Points, in no order, along strands that fork, close into loops and pass close to each other.
(in the rows, 128 means zero)
Two points are linked if the straight distance between their rows is under 182. Some points are linked to none.
vefo: [ 71 202 109 124 133 112 128 127 152 139 109 140  73 117 123 116 140 130
 160  86 190 137 112 110 160  87 108 113 125 141  90  90 110 129 168 115
 158 147 182 190 160 177  86 141 132 142 149 115]
sazog: [167  93 132 128 166 140  84  73  92  75 167 124 155 129  86 131  89 164
 114 142 114 115 133 123 197 181 126 104 181 109 152 128 118  91 143 122
  92 131 145  79 127 143 125 153  72 106 128 113]
peme: [ 96 118  97 132 179 156 140 101 103 101 110  92 136 146 136 116  82  85
 159  99 145 137  88  75  82 131  89 134  93 129 109 122 115 129 134 141
 112 137 140 100 116 179 152 123  98 121 109 124]
davu: [161 187 102 123 107 118 112 166 143  94 131 191  90  71 182 130 183 133
 104 166 133 116 140 120 113 116 134  80 138 145 153  91 107 121 121 152
 130 128 153 148 141 134 138 145  96 163 197 116]
Mekof: [111  81 110 156 175 153 126  88 116  88 176 142 154 159 125 133  61 139
 151 121 135 149 141  48  92 144 132 128 142 160 165 132 102  87 130 107
  86 171  89  83 151 153 142 117 124 120  73 136]
viv: [144 132 128 151 121 156 147 145 137 109 134 155  80  94 142 163 184  87
 143 164 189 120  81 157 116  99 150 119 109 152 121 134 112 158 100  83
 132 125 146  79 107 148 184 154 149 150 156 148]
paden: [176 133 148 112 113 102 119 144 130 146 149 120 152 107 139 154 116 160
 136 113  91 106 165 177 179 165 155 131 132  83 151 154 158 131 134 134
 142  75 128 137  75  71  94 128 114  97 168 145]
maso: [ 97 107 114 152 167 141 119 159 127 144 142  76 149 118 105 135  99  85
 147  53 101 142 107 176 201 118 156 127  92  89 142 173 157 122 126 128
 161 165 143 145 124 113 120 133 118  72 128 152]
Kek: [134 104 109 138 119 139 156 117 114 166 112  81 168 159 156 104  77 116
  77 115  73  89 126 133 127 149  68 114 139  52 120 169 155 135 123 193
 132  91 117 191 137 110 111  89 100 123 118 114]
gek: [104 175 119 111 139 100 102  73 131 106 107 121  76 114  81 125 117 167
 193  88 172 134 100 101 167 115 106 144 103 145  85  97 141 144 204 119
 162 152 184 110 133 183  81 167 111 137 133 103]
tula: [134  88 121 151 115 162 185 148 148 165 141 127 110 132  97 150 183  59
 149 176 164 151 103 147 106 111 159 112 169 129  89 163 142 157 108  85
 124 111 134  93 147 129 174 142 162 143 124 131]
tibon: [141 126 124 165 130 182 176 102 158 118 182 137 118  98 133 172 130  90
 129 166 133 110 100  78 114  98 110 100 154 148 134 158  78 109 119  85
  67  77 114 107 126 143 152 130 144 139 145 169]
Nif: [105 106 135 113 178 175 105 107 113 101 163 148 123 151 116 116 104 168
 134 154 135 134 149  90 119 161 147 118 170 169 139  95  90  60 128  99
  88 161  90 124 144 164 126 141 115 135 105 121]
sesa: [130 182  94 124 124 109 114 137 120  81 151 194 116  96 196 128 133 121
 136 122 123 143 165  91  99 117 165  96 117 173 170  96  87 107 144 145
 116 152 143 123 123 153 136 116  97 154 182 119]
nupim: [145 124 145 113 116 110 106 133 162 132  87 188  72 153  71 101 151 220
 171 154 195  70 111 145 167 143  57 173 139  90  68 127 147 121 155 120
 161 103 143 134 144 161  83 153 143 165  84 107]
norag: [116 109 152  82 131 164 128 188 179 110 149 176 154 118 171 104 162 160
  76 144  99  99 171 160 184  81 138 127 117 176 124 102  99  69  60 103
 130 170  79 181 111 105 108 125 141 168 134 131]
Zim: [ 99 160 119  81 117 107 124 116 122 106 128  95 162  86 180 121 153 139
 100  75  88 124 150 160 163 114 157 158 106 193 153  71 116 161 137  88
 138 115  93 178  94 112  55 119 183 131 160 149]
vilaf: [161 121 134 158 109  69 114 108 114 142 111  70 158 111  61 130 137 139
 105 120  92 107 134 148 171 159  98 128 136 135 160 101 123 149 170 131
  85  91 145 133 125 116  76 144 145 137 117 135]
Solu: [121  76 121 103 115 171 148 181 120 132  99 146 162 142 164  53 138 105
  44 200  84 117 131 144 115 122 111 103 166 121  75 129 124  98  68 167
 145 167  99 131 162 109 165  84 100 170 105 108]
daga: [ 89 108 123 200 128  99 133  79 122 157 149  76 161 168 134 190  77  72
 110  72 112 165  94 116  90 156 153 108 181 100 173 141 122 166 107 114
  99 125 109 186 178 119 142  75 147  74 109 135]
kame: [158  85 151 139 134 128 102 160 105 154  77 132 109 168  54 114 158 148
 146 196 140 130 120 110  58 170 104 157 172 118 101 109 175 110 117 159
  84 130 119 104 138 150 162 176 142 145  64  78]
til: [120 143 128  84 157 142 140 149 132  96 143 152 157 125 224 141 110 144
 121  90 130 125 212 104 110 118 131 158  88 135 177 105  93 102  86 149
 103 118  53 182  73 124 120  93 117 119 142 135]
Katif: [123 105 106 135 123 182 128 128 129  86 183 174 129 121 185 159 121 120
  88 111 102  87 103 168 178 103 156  97  78 132 141 169 126 130  97  87
 171 178 108 125 109 130 115  96  91 132 139 172]
funi: [147 149 111 180  96  66 147  88 131 132 132 162 110 130  61 195 157 126
 152 125 170 120  73 168 136 128 143 134 111 108 133 164 145 217 175  71
 145 127 132  92 152 131  97 122 137 129 104 168]
faru: [123 100 161 122 117  95  98 115 132 110 133 108 153 113 189 162 120 121
  59 116  97 139 169 189 129 105 169 140  95 155 200 129 134 165  38 114
 167 164  84 162  80  82 134 110 169 103 124 163]
Pel: [124 151 147  87 138 141 101 119 115  71  84 104 107 102 165 130 162 130
  79 111 190 105 101 190 182 114 116 165 114 121 138  90 116 193 113  82
 167 108 135 126  87 153 124 141 153 120 136 162]
nuz: [127 172 151 106 142 110 113  97  94 116  68 135  66 132 110 158 164 142
 151 139 178  95  91 164 118 165 121 165 112  80  79 116 131 170 112 108
 141  96 156  89 126 151 111 135  93 107 113 165]
Mebi: [ 95 197  63 108 116  84 144  95  90  91  69 138 111 144 152 112 135 112
 128 111 188 132 101  81  89 139  82 126 123 133 112  73 113 197 167 130
 139 125 144 154 158 202  98 101 116 163 139 111]
rusa: [134 125 126 107 156 166 152 158 152 104 172 145 163 107 193 134 122 133
 122 124 137 114 191  82 137 107 120 131 141 154 170 111  76  74 105 137
  62  88  77 174  85 142 131 122 137 153 145 130]
veze: [139 189 138 142 126 107  95 119 133  97  69 183  37  78 132 161 173 152
 160 130 210  95  78 150 136 123  92 145  91  99  90 110 108 147 115 131
 154 128 166  94 103 157 140 170  80 137 147 136]
lav: [ 98 154  90 127 180 132  93 125 102 103  99 125 113 139 149 100  70 103
 195  84 130 152 112  62 103 133 117 127  92 131  96 131 122  88 155 171
 131 181 166  83 131 168 148 134  42 115 131  93]
zuzul: [110 138 124 130 111 105 122 137 143 159 111 163  94 186  86 100 131 191
 116 141 142  81 131 139 142 160  88 130 159 102  94 117 145 133 155 119
 162 119 124 190 179 157  58 111 141 143 107 121]
mepa: [110 132 143  80 150 180 156 160 150 130 153 131 133 115 199 110 151 106
 106 142 130 139 162 102 116 110 151 110 174 154 125 115  94  71  82 115
  97  84 101 189 123 140 147 129 166 152 174 130]
vige: [128  90 119 154 133 105 129 108 100 162 124  76 184 171 120 110  78 115
 106 101  87 144 144 108 121 170 102 105 187  82 154 136 153 127 140 175
  92 102 116 172 140 128 122  98 131 116 107  87]
vaser: [106 142 169 138 105  88 133 129 128 163 110  88 132 108 163 145 150  87
  82 128  79 160 141 171 102 117 194 129 104 153 140 127 119 154  73 130
 141 145 111 128 118  75 145 112 159 112 140 164]
sukov: [135 138 100  93 143 138 134 175 120 156 157 152 144 138 151 127 154 143
 194 126 142 136 183  89  91 150 179 146 146 153 145 108 143  96 147 124
 106 125 100 152 113 120 126 137 138 132 141  96]
mun: [111 114 144  99 159 191 136 151 153 113 163 115 150  94 180 113  82 135
 101  80  59 103 142 132 189  72 109 133  48 154 116 154 116  41  96 150
 122 167 118 169  93 106 115 121  97 119 133 136]
fefu: [111 195 109 106 134  80 104  67 109 121  87 109 111 152 135  94  92 156
 117 111 142 162 136  65 110 148  89 109 159 122 134  83 116 157 183 162
 124 101 176 156 140 165 100 124 112 136 166  92]
devur: [160 121 133 126 158 177 111  90 122 111 183 112 151 111 127 127  62 180
 127  92  85  94 136 116 205 139 113 114 126  99 148 164 129  68 154 149
 116 124 139 115 113 127  91 150  67  98 143 127]
Detip: [124 130  73 121 119 125 111 142 104  93 180 166 163 135 157 115 128 148
 161 115 121 142 184  80  89 142 169 114 127 178 184  96 135 111 170 130
 119 182 107 123 129 130 119 107 116 135 133  98]
ver: [101 127 118 188 129 109 101 109 122  95 126 123 100 128 112 164 139 134
  94  93 147 119 104 117 130 133 111 101 110 148 184  87 104 149 122 107
 115 156 123 165 134 171 113 139 129 134 118 142]
zisit: [130 185 101 145 122 109 110 156 140 128 113 200  98 121 116 118 122 183
 186 108 114  82 138 108 147 137 110 133  75 107  84 131 129  90 159 167
 158 171 154 112 158 119  88 131  42 134 136 130]
Bigir: [112 125 150  90 111 152 129 121 145 181 125 108 112 177 143  81 102 180
 125 121  90 130 144  96  76 127 103 143 116 131 100 124 159 117 147 160
 155 101 130 158 126 103 119 132 157 117 123 110]
vasar: [153 140  91 127 133 128 133 102 121  90 139  84 136  89 156 155 132 100
 159  94 160 156 112  97  77 114 136 129  87 174 186 105 130 168 145 107
 108 111 117 117  75 149 160 153 163 133 165 132]
geti: [133 122 150 110 141 137 105  95 107 148 177 137 141 151  93 104 113 176
 140 162  96 163 156  89 120 176 185 104 222 156 120 114 125  72 142 110
  88 124 133 118 176 116 117 140 137 112 134  96]
Raba: [172  95 118 152 121 112 118 141  88  92  97 163 113 146  88 151 168 137
 134 186 182 107 109  97  71 172  81 143 161 102 159 107 134 149 119 135
  68 106 114  86 124 172 151 145 129 154  94 107]
Sesek: [126 131 167  82 127 145 151 207 171 146 149 172 136  97 165  83 169 137
 109 190 113 144 196 130 138  98 166 122 172 161 113 110  93  56  81 126
 124 128  98 150 136 104 146 123 153 167 153 126]
Zap: [124 152 111 108 132 135 147 139 132 150 137 157 116 136  97 140 162 174
 201 122 166 113 149 132 119 141 168 149 146 146  93  99 143 117 161  93
 125 111 127 142 134 125  86 157 152 134 115 119]
Saru: [ 92 125 116 106 142  89 156 146 132 105 100 103 201  92 140  68 107  83
 124  91 102 168 183 148 149  98 148 136 107 169 139 110  91 142 144 136
 145 176 109  86 129 105 116  80 141 145 112 130]
Zala: [141 133 135 190 129 114 109 151 146  89 113 125 107  85  99 174 131 122
 105 104 157  87  73 188 215  83  68 128  54  99 148 130 119 152 115 130
 150 147 153 133  91 138 106 148 105 137 124 170]
saz: [149 145  80 105 134 118 126 141 117 122 127 144 129 118  81 134 147 189
 211  84 161  92 154  98 149 150 116 160 119 160 127  70 143 121 208 104
  95  96 132 144 125 154  65 160 143 158 120 103]
Sapad: [ 97 110 156 157 141 113 137  64 120 160 151  54 174 129 172 176  47  82
 104  61  77 179 126 144 129 132 160 132 149  75 161 173 134 116  93 133
 137  93  99 185 157  82 147  81 139  44 115 160]
momep: [133 133  80 190  82  57 142 163 123 170 124 154 142 152  78 176 177 112
 144 122 163 129 125 183 126 143 167 127 111  96 142 153 181 199 160 113
 149 149 127 137 164 109 101 112 132 128 106 139]
mef: [112 102 171 127 139 141 116  89 111 160 126  86 131 157 109 116  74 153
 119 111  87 149 147 116 100 154 102 152 141 121 136 125 139  98 130 153
  99  95 117 163 116 111 122 129 160  89 108 113]
Kag: [148 156 129  83 110  98 122  89  92 118  47 147  98 146  95 112 186 174
 113 155 158  81 109 171 124 194 109 153 126 104  74  99 141 182 139 111
 150 107 131 104 160 141  82 126 114 132 102 135]
Tened: [124 130 106 134 114 103 158 153 145 151 128 104 154 137  87  99 141 101
 150 137 166 183 129 118 137 118 124 128 187 132 136 128 145 158 182 125
 120 106 157 139 148 153 123 136 183 154 128  84]
Gulu: [155 131 158 193 103  67  92 124 120 162 107  70 122  92  74 171 153 121
  97 111  76 128 120 158 135 145 126 129 111 134 179 109 142 146 128 155
  95 109 143 156 106  86 120 178 151 110 133 144]
vami: [ 88 169 151  85 112 149 154 134 151 171 117 143 106 143 171  97 118 150
 153 107 113 143 145 102  86  88 128 165  51 161  87 137 138 105 138 159
 158 137 119 124 112  93 135 109 135 115 120 143]
Lunu: [169 101 114  84 110 182 121 156 127 134 138 109 101 134 128 108 160 122
 144 167 119 109 104  98  71 127  96 109 126 136 104 119 179 114 125 160
 126  95 150 130 102 138 175 178 122 137 170  83]
vun: [113  89 117 130 132 148 145 127 104 126 132 125 165 129 174  71 119 104
  36 165  39 116 151 108  95 136 119  67 183 141 120 111 113  94  83 164
 113 174  82 158 178 121 147  87  82 163 109 105]
Pufe: [169 106 111 117 107 155 120  73 106  95 152  78 120 120 128 160 135 133
 118 126 144 126  86 104  97 134 109 114 125 138 178 114 175 178 147 117
 112  72 124 125  70 142 141 165 154 118 176 124]
Suv: [ 97 170 117 106 192 119  74 111 103 110  84 105 101 133 101 130  87 141
 215  57 165 148 131  88 150 140 107 152  86 125 103 107 132 116 182 148
 131 156 177 104 107 173  99 155  82 100 132 103]
Femi: [164 119 114  75 143 145 102  67  57  86 114 118 144 148 111 135 134 142
 149 152 133 113 106 110  88 201 141 140 147 125 111 109 156 156 139 110
 113 105 139  63 123 163 125 136  77 103 131 119]
Kub: [ 99 137 145 167 144 110  96  90 123 115  87 112  95 153 133 154  99 100
 129  95 175 161  76 147  62 129 136 144  74 114 145 148 134 189 107 124
 172 153 137  94 116 150 179 116 136  96  99 154]
migo: [151 125 165 102  82 101 122  80 122 147 161 147 142 155 104  83 112 174
 114 192  78 171 163  90  73 131 163 117 178 170 120 127 139 108 150 137
 126 138 121  83 175  81 149 112 158 121 113 101]
bil: [124 144 172 178  97  72 120 124 125 170 114  97 117 104  96 183 180 106
  95 123 102 117 110 207 135 133 171 145 119 132 148 133 119 180  99 103
 126 117 127 139 127  77 114 134 172  85 125 185]
siked: [158 115 158 158 123 127 118 126 143 116 161 152 117 105 138 147 139 150
  86 169 121 140 164 134 130 127 153 109 141 152 178 133  99 109  89 122
 104 141 115  98 116 100 153 139 135 127 136 143]
mamu: [172 127 119  84  73 142 160 142 169 146 194 168 152 137 151  83 105 158
 151 176  87 122 184  82 119  91 135 133 132 146 130 178 149  89 180 152
 139 108 134  71 127  76 149 109 117 142 142 120]
Kupe: [128 189 187 139 108 155 130  92 172 130 124 173  31  95 160 164 133 187
 108 130 136  95  84 120 109  67 101 137  80 140 102 117 127 133 115 114
 159  99 139 146 103 106 131 145 162 125 136 162]
zutep: [174 152 152  69  90 102 104 122 147 136 144 168 130 129 119  69 119 211
 145 177  82 136 204  96 105 127 148 138 161 153 128 117 126  88 183 155
 130 116 127  86 154  85 130 124 143 145 139 101]
mip: [132 164 129 103 140  97 143 188 140 137  93 126 143  58 158 149 190  77
 187  94 123 150 173 187 126  96 209 159  44 173 117 114 120 136 116 139
 149 154 124  91  87  80 146 137 135 125 161 139]
Duv: [ 94 132 130 145 133 110 108 118 101 139 106 147 125 181 118  87 113 157
  94 139 114 130 134 115 106 172 122 108 154 119 108 109 130 118 135 141
 148 172 121 142 182 134 101 100  92 127  90 114]
ropef: [104 141 119  84 128 173 149 156 163 129 178 161 128 125 178 120 144 141
 100 119 113 111 128 175 191  85 164 107 127 149 113 142 126 125 102  74
 170 138 113 182 123 116  95 108 138 141 174 147]
Lugis: [190 103 148 132  96 133 142 145 157 122 160 141 135 113 152 135 126 135
  75 189 136 132 169 136 129 107 104 109 158 108 180 169 133 147 105 154
 115  80 105 130 101  98 163 117 171 150 146 121]
Nomu: [123 149 150 125 152 157  94 134 136  63 108 146  84  94 183 168 170 135
  61 108 197  87  85 180 190 103 101 136 117 119 165  95 103 158  68 100
 136 117 121 177  84 164 135 142 138 135 165 165]
bemal: [140 111 119  98 114 138 154 150 153 122 178 142 175 105 175  83  84 116
 126 140  75 147 209  91 136  83 127 110 126 145 150 171 138  75 137 194
 147 138 118 111 117  87 158 106  99 141 142 104]
goba: [111 132 107 154 155 179 139 182 121 150 135 118 128 116 107 149 153 109
 166 116 104 102  95  90 109 134 120 106 121 138  95  98 112  55 111 149
  74 129 122 195 130 152 114 171  97 142 136 106]
mupi: [106  77 170 105 171 164 156 174 123 178  93 110 144 159 119  77 119  85
 142 163 151 151 141 130 123 137 127 175 156  92  62 149 129  88  92 143
 122 108 129  81 134 106 190 104 133 121  77 124]
sotun: [151 140 132 120 124  95 116 109 128 150 113  98 146 120  65  97 106 157
 143 110  87 118 141 133 184 148 113 128 143 108  99 123 129 107 200 136
 115 105 164 117 146 117  68 143 122 128 128 108]
pegi: [153 118 142 100 124 137 134 175 134 169 134 122 130 108  84 150 179 171
 190 117 143  92 153 205 183 139 170 173 113 129 113 115 166 118 153  92
 135 106 123 131  97  89  97 178 176 121 111 126]
zur: [142 113 158 118 126  75 117 147 132 135 150 116 172  99 148 156 104 130
 155  95 105 163 206 166 155 150 182 159 113 111 190 148 148 131 119 140
 135 109  93 128  80  61 105 118 155  86 152 128]
lepa: [110  99 136 148 156 145 134 116 141 141 167  61 154 126 148 169  60  78
 148  59 124 165 117 153 159 115 147 140  97  71 157 200 155 122 122 129
 156 103 132 156 111 101 154 107 120  47 126 161]
siz: [143 138 131  82 110 115 109  98 114  96 117  99 147 100 144 105 143 147
 105 108 144 125 142 161 171 132 142 151 119 147 152  86 132 181 152  91
 158 112 124 120  94 110 106 134 157 130 152 137]
solus: [ 88 122 120 140 167 137 132 148 115 142 106 117 145 141  92 125 122 100
 163  95 146 141 120 181 180 126 142 149 113  95  98 149 118 141 131 106
 161 167 145 103 146 134 116 109 117  99  95 143]
rez: [113 189  80 156 129  93 139 133 113 110  73 141 132 130 161 126 122 102
 119  98 152 104 109 105 121 146  58 126  95  84 118 106  98 170 147 163
 124 111 144 159 128 162  85  91  80 146 135 150]
Tipu: [170 124 109 101 151 103  77  69  83  76 138 123 155 143 101 146  87 170
 170 106 144 143 128  84 161 175 128 129 149 116 160 128 136 128 179 124
  90 106 162  84 112 152 109 143  88  93 141 106]
zuli: [146  58  93 162 148 133 145 107 111  85 181 134 184 142 103 137 101  90
 123 131 131 156 123 106  94 134 154  97 158 150 190 151 117 147 130  91
 100 162  95  71 160 148 176  93 144 135  80 131]
vazo: [ 68 193 174 127 115 162 117 107 160 141 111 180  53 126 161 151 132 161
 151 104 127 111  97 126  79  93 147 160  41 163  85 121 126 108 111 117
 174 166 133 149 124 122 115 116 143 102 112 165]
zuvi: [176  95 151 119 104 129 104 129 114 157 106  77 120 147  67 101 158 153
 116 169  92 119 110 123  84 151  98 120 151 121 123 109 180 129 138 161
 102  94 154 119 125 123 144 184 152 142 120  82]
zas: [180 107 130 108 100 104  97  85  87 151 110  78 129 160  55 127 143 138
 156 147 131 159  83 127 112 160 128 134 172 112 107 133 201 179 162 124
 128  80 185 108 132 147 134 177 153 103 142  68]
nokek: [151 149 119  85  95  96 113  83  98 124  94 160 108 186  96 107 142 180
 110 165 149  93 123 130 122 196 109 123 192  83  82 121 143 170 165 106
 147  88 148 122 192 161  67 105 118 139 124 120]
zulez: [115  87  99 143  89 140 187 157 128 187 171 102 156 163 122 121 138  68
 142 138 125 161 120 119 110 119 159 109 164 124 130 164 170 160 138 117
 135 120 113 152 150 116 140 107 166 128 129 110]
Beva: [122 153 104 151 120 128 162 116 110 156  79 101 128 141 156 102 101  83
  99 125  82  96  84 105  97 146  64 120 118  69  86 146 122 137 127 184
 128 103 150 137 137 137 120  92  63 125 130 138]
bapos: [130 126 101 171  84 102 123 156 118 157 111 154  86 135  80 164 201 102
 138 140 160 131  93 204 120 123 184 107 104 143 120 154 188 195 126 117
 178 191 155 108 162 117 152 151 120 126 114 129]
razar: [174 113 138 128 108 118 142 161 165 159 143 183 113 178 102 114 126 148
 158 196 181 141 146 115 140 123 120 150 181  77 111 184 155 141 145 131
 140  89 146  78 126 117 166 130 150 132 118 110]
mivam: [ 94 134 125 112 115 100 106  93  88  91 101 103 139 135 164  82 125 117
  70 126 111 169 146 110  74 144 140 102 139 187 169  61 109 176 116 135
 142 170 110 130 143 153 139 102 137 136 120 109]
sero: [ 68 138 131 139 162 183 161 156 154 163 119 120 106 123 107 114 133 106
 188 133 145 139 100  77 110  90  93 147 124 154  65 107  90  56 134 130
  91 130 133 162 142 153 132 159 154 148 108 114]
sego: [167  89 152  98 100 124 118  63  97 131 156  57 151 142 102 143 120 123
 133 138 133 165  98 136 118 145 152 126 163 138 146 122 157 171 150  94
 120  70 144 122 107 105 144 163 172  81 165 103]
Tuku: [145 131 123 113 114 113 129 146 155 124 108 173  87 163  87 100 141 161
 174 180 195 108 102 111 138 116  71 155 151  94  76 162 154 133 153 131
 155 129 152  83 139 164 150 161 116 159  98  88]
gir: [176  85 123 143 104 166 124 140 120 125 148 117 136 118 111 141 138 130
  70 161  78  76 105 156 163 141 110  84 141  86 131 165 141 122 100 145
 129 120 141 126 129 118 122 146  87 128 152 142]
numo: [ 81 140 115 209 143  71 112  86 121 136 115 100 120 166 106 176 104  97
 127  85 141 163  93  89  80 145 129 115 166 126 169  99 105 172 137 114
  90 152 124 170 182 156 122  99 151 113  95 137]
lifaf: [ 96  92 165 109 126 164 153 155 134 160 108 151 131 162 146  62 127 104
  91 191 123 146 145 119 103 123 133 140 152 132  68 146 119  80  79 161
 132 166 102  70 171 105 202  78 114 152  83 131]
Deruz: [112 136 108 144 146 129 147 102 117  91  76 126 116 141 138 130 124  68
 133 133 171 124  62 110  54 134 102 137  87 131 107 122 110 185 106 113
 128 143 129  56 123 176 168 108 107 142  89 151]
rige: [143 136  93 118 127 137 150 136 152 127 146 110 151 117 106 109 107 162
 176  96 142 112 135  73 162 119  55 142 143 128 140 106 127 105 217 141
  83  55 136 164  91 155  71 151 167 161 145 105]
fisov: [ 92 139 114 176 125 121  92 127 120 111 104 167  80 156 133 139 119 146
  82 125 134 109  94 116 102 152 109  90 118 121 130 109 126 120  97 145
 149 189 127 167 161 158 120 120  72 141 125 131]
gudot: [164 114 135 157  81 128 147 140 176 139 145 167 102 141 121 138 128 136
  98 189 169 121 113 101 118  93  69 103 163  96 152 171 135 168 142 144
 122  86 136 130 126 129 150 134 157 160 149 116]
Fek: [135 160 116 185 104 107 112 133 122 159 119 121  83 112 111 165 168  72
 116 130 107 146  93 144 113 128 168  71 113 138 130 145 154 154 125 143
 141 166 182 119 145 118 158 145  98 126 171 129]
Ful: [149 119 125 147 117 163  98 153 153  75 147 170 100  95 161 184 145 125
  82 127 157  78  94 187 202  85 116 116  68 124 153 142 118 161  76  99
 167 157 127 136  82 130 125 121 114 153 143 174]
Ror: [144 146  96 140 100 106 148 188 134 144 123 102 140  91 111 110 193  80
 113 142 136 136 135 150 163  95 127  88 178 125 139 126 142 154 155 153
 126  95 157 166 129 131 121 155 154 169 182  97]
Gevon: [137 114 159 128 134 110 139  94 135 134 129 136 115 177 128 151  80 119
 147 170 187 169 108 100 103 139 135 152 162  84 115 194 133 169 118 104
 139  97 140  67 134 132 186 108 155  97 114 140]
geb: [126 116 149 198 106 117 129 113 158 121 112 134  78 116  71 180 149 128
 119 135 169 103  62 178 141  95  98 150  67 110 135 139 142 185 123  90
 148 142 126 111  99 134 121 152 150 129  90 185]
nusu: [119 126 154 144 124 101 107  96 117 147 119 118 108 170 106 163 102 104
 153 124 163 191  87 143 101 141 172 145 125  98 122 174 166 185 118 119
 160 137 158  82 130 104 162 115 141  68 113 134]
zad: [157  83 106 160 152 125 129 116 108  99 142 108 145 140  74 169 147  99
 159 150 168 158 102  92  79 151 146 115 190 135 164 124 132 145 128  94
  62 117 119  81 142 176 174 145 147 131 101 123]
Bebof: [ 98 128 106 123 179  99 142 157 121 123  73  85 184 111 104  91 108  67
 174  84 147 165 138 153 137 122 142 139 100 135 121 125  94 153 145 126
 128 181 132  61 146 140 146  99 125 131  81 125]
vuf: [ 85 159 188 119 165 125 150 143 147 166  72 108 118 144 102  82 113 119
 135 143 150 141 138 151 156 131 110 173 134  91  50 144  96  99 120 127
 141 125 158 104 146 123 127 109 127 119  84 143]
dun: [148 100 154  91 127 149 133 142 137 126 150  87 170  86 164 120  90 124
 108 112  71 127 173 134 164  82 121 137  51 150 148 146 140  91 114 161
 136 134 112 120  64  80 132 128 118 127 138 134]
maf: [155 124 146 101 105 110 116 160 113 175 123 121 138 131 105 118 167 168
 119 134  82 104 163 198 164 155 176 130 147 104 114 127 171 116 113 129
 159 118 134 142 129  79  95 146 135 108 154 130]
fef: [152  69 128 120 115  97 136  84 135 100 168  89 193 105 168 169  76  87
  68  98  76 152 179 151  98 117 152 128  93 147 203 162 129 151  58 140
 135 137  48 135 110  76 157  89 139 105 110 156]
lavir: [131  66 126 141 140 188 140 156 130 109 124 122 151 133 143 101 108 103
  50 166  87  90 104 152 174 118  82  84 129  87 117 171 129  91  68 175
 151 162 129 134 140 123 150 121  71 142 117 121]
faluf: [124 101 185 154 145 136 126 116 134 150 186 123 139 134 142 175 113 131
 104 129 115 163 169 139 128 150 186 124 169 111 162 155 101 101  71 103
  97 116 104 150 124  91 154 117 155  79 123 159]
Lova: [131 111  92 139 129 122 181 182 162 159 136 108 172 126  76  94 119 106
 183 130 152 137 148  99 165  99  73 144 148 121 127 138 122 120 206 137
  86  95 145 147 123 144 101 135 181 172 108  89]
gudo: [ 93 107 120 120 137 145 109  95  82 130 128 132 161 171 170  81  85 141
  43 124  67 122 156 109 110 174 130  91 171 104 136 119 124 113  91 175
 156 180  91 160 182 133 129  82  78 115 105 103]
sivop: [ 70 133  91 133 143 193 160 143 142 114 192 178 135 138 198 142 119 126
 144  72  76 107 122  94 119  96 156 109  65 178 118 138 106  63 120  96
 122 178  88 186 135 136 105  97 104 139 142 145]
dag: [100 130 160 146 152 185 174 127 189 140 165 149  88 118 127 134 115 109
 134 170 160 138 105  80 127  85  94 128 151 147  90 140  78  67 114  92
  93 102 119 133 135 153 163 146 171 150 122 151]
desak: [119 153 184 109 146 105 122 166 149 146  62 157 102 139  85  81 136 181
 127 167 179 112 143 163 173 143  78 185 164  91  74 108  72 106 135 131
 130  96 138 129 134 134 104 136 154 151  94 126]
Gagi: [126 181 138 134  94 138 129 113 176 100 100 214  41  87 148 142 169 176
 155 146 188  83  70 122 120  67  75 156  75 133  64 120 102 140 119 115
 173 139 134 100 122 130 134 159 120 159 128 132]
peb: [ 85 128 101  90 110  90 137 154 128 105 108  75 185  78 175  76 148  71
  96 104  89 148 156 162 157  76 147 123 103 206 151  89 124 164 124 120
 166 175 114 162 105 125  98 124 172 166 154 111]
Zifin: [112 159 150 106 122 162 129 140 172 140 125 143  89 114 125  85 127 147
 111 159  90 120 110 137 146  98 121 100 132 149  54 139  83  67 130 136
 153 143 178 103 161 123 133 140  96 157 158 133]
Zogep: [ 81 107 115 101 157 224 138 160 133 116 146 171 144 134 181  86 108 139
 135  86  77 102 116 120 154  84 138 134  57 168  82 147 108  28  90 126
 137 192  92 153 132 123 130 113  82 133 131 137]
Meke: [134 156  66 155  92 115 156 202 126 121 128 157 113  92 140 125 208  87
 122 155 138 107 112 137 129 103 120  72 153 125 116 108 116 120 131 148
 121 130 159 187 159 153 123 146  95 182 195 101]
muf: [124 102 191 151 124 136 126  92 136 183 159  91 120 151 100 174 101 151
 139 115 104 151 134 146 113 147 135 177 117 110 145 145 136 109 122 102
 103  77 106 161 107  90 126 133 196  70  90 147]
Rafug: [157  64 113 143 146 115 156 106 120  96 180 133 207 121 145 153  90  93
 119 124  95 144 160 121 101 141 156 118 119 130 206 170  93 125  93 107
 103 128  52  73 139 104 163  78 139 114  92 167]
negid: [145 141 146 128 128  89 117 197 147 156 133 135 143  89 148 141 132 110
 188 108 133 172 188 154 130 105 198 164  72 150 164 138 141 119 135 165
 153 166 108  91  83  65 164 129 137 105 150 126]
Gana: [144 112  97 156 119 143 112 135  96 125 151 123 123 105 100 153 161  83
 110 134  85 106  94 162 170 149 167  67 148 127 120 152 146 121 116 111
 135 160 171 103 149 141 135 152  72 122 161 143]
lem: [137 129 126 115 185 146 124  89  69 115  96  69 139 132 132 145 127  85
 145 122 124 121 102 104  77 188 133 138 151 111 111  98 108 126 105 129
  59  95 142  98 110 162 144 132  91 103 135 144]

A piece is two or more points that can be reached from each other along the links. Count, over all rows, the pieces, the separate loops (a circle has one, a figure eight two, a Y none), the forks (points with three links) and the tips (points with one).
pieces => 4
loops => 5
forks => 14
tips => 12

A tip is a point with one link. Name the tips that can be reached along the links from each point below, in the order of the rows.
gek => vefo, til, fefu, devur
faru => vasar, Lunu, sotun, sivop
zur => viv, mip
dag => tibon, goba

A fork is a point with three links, a tip a point with one. Leave the first point through the second and follow the links. Name the first fork or tip that comes.
Duv / fisov => solus
lavir / gir => Ful
sotun / vilaf => zuli
zuzul / nokek => mef
vami / vazo => zuzul
Nif / geti => sivop
solus / maso => Duv
geb / funi => Solu

Name the points in between on the shortest way along the links from the first point to the second, in order.
sego / sivop => zas, zuvi, kame, Raba, zad, zuli, Mekof, Nif, geti, migo, zutep, mamu, bemal, dun, mun, Zogep
gek / siz => Suv, lav, peme, Deruz, Kub, nusu, Gevon, razar, Tuku, nupim, desak, vuf, solus, Bebof, Saru, peb, Zim
vami / Gana => vazo, Kupe, Gagi, veze, nuz, Kag, nokek, zuzul, Duv, gudo, vun, Solu, lavir, gir
Kek / Gevon => vige, mef, muf, faluf, siked, Lugis, gudot, razar
Meke / paden => davu, sesa, Detip, sukov, Zap, pegi, maf
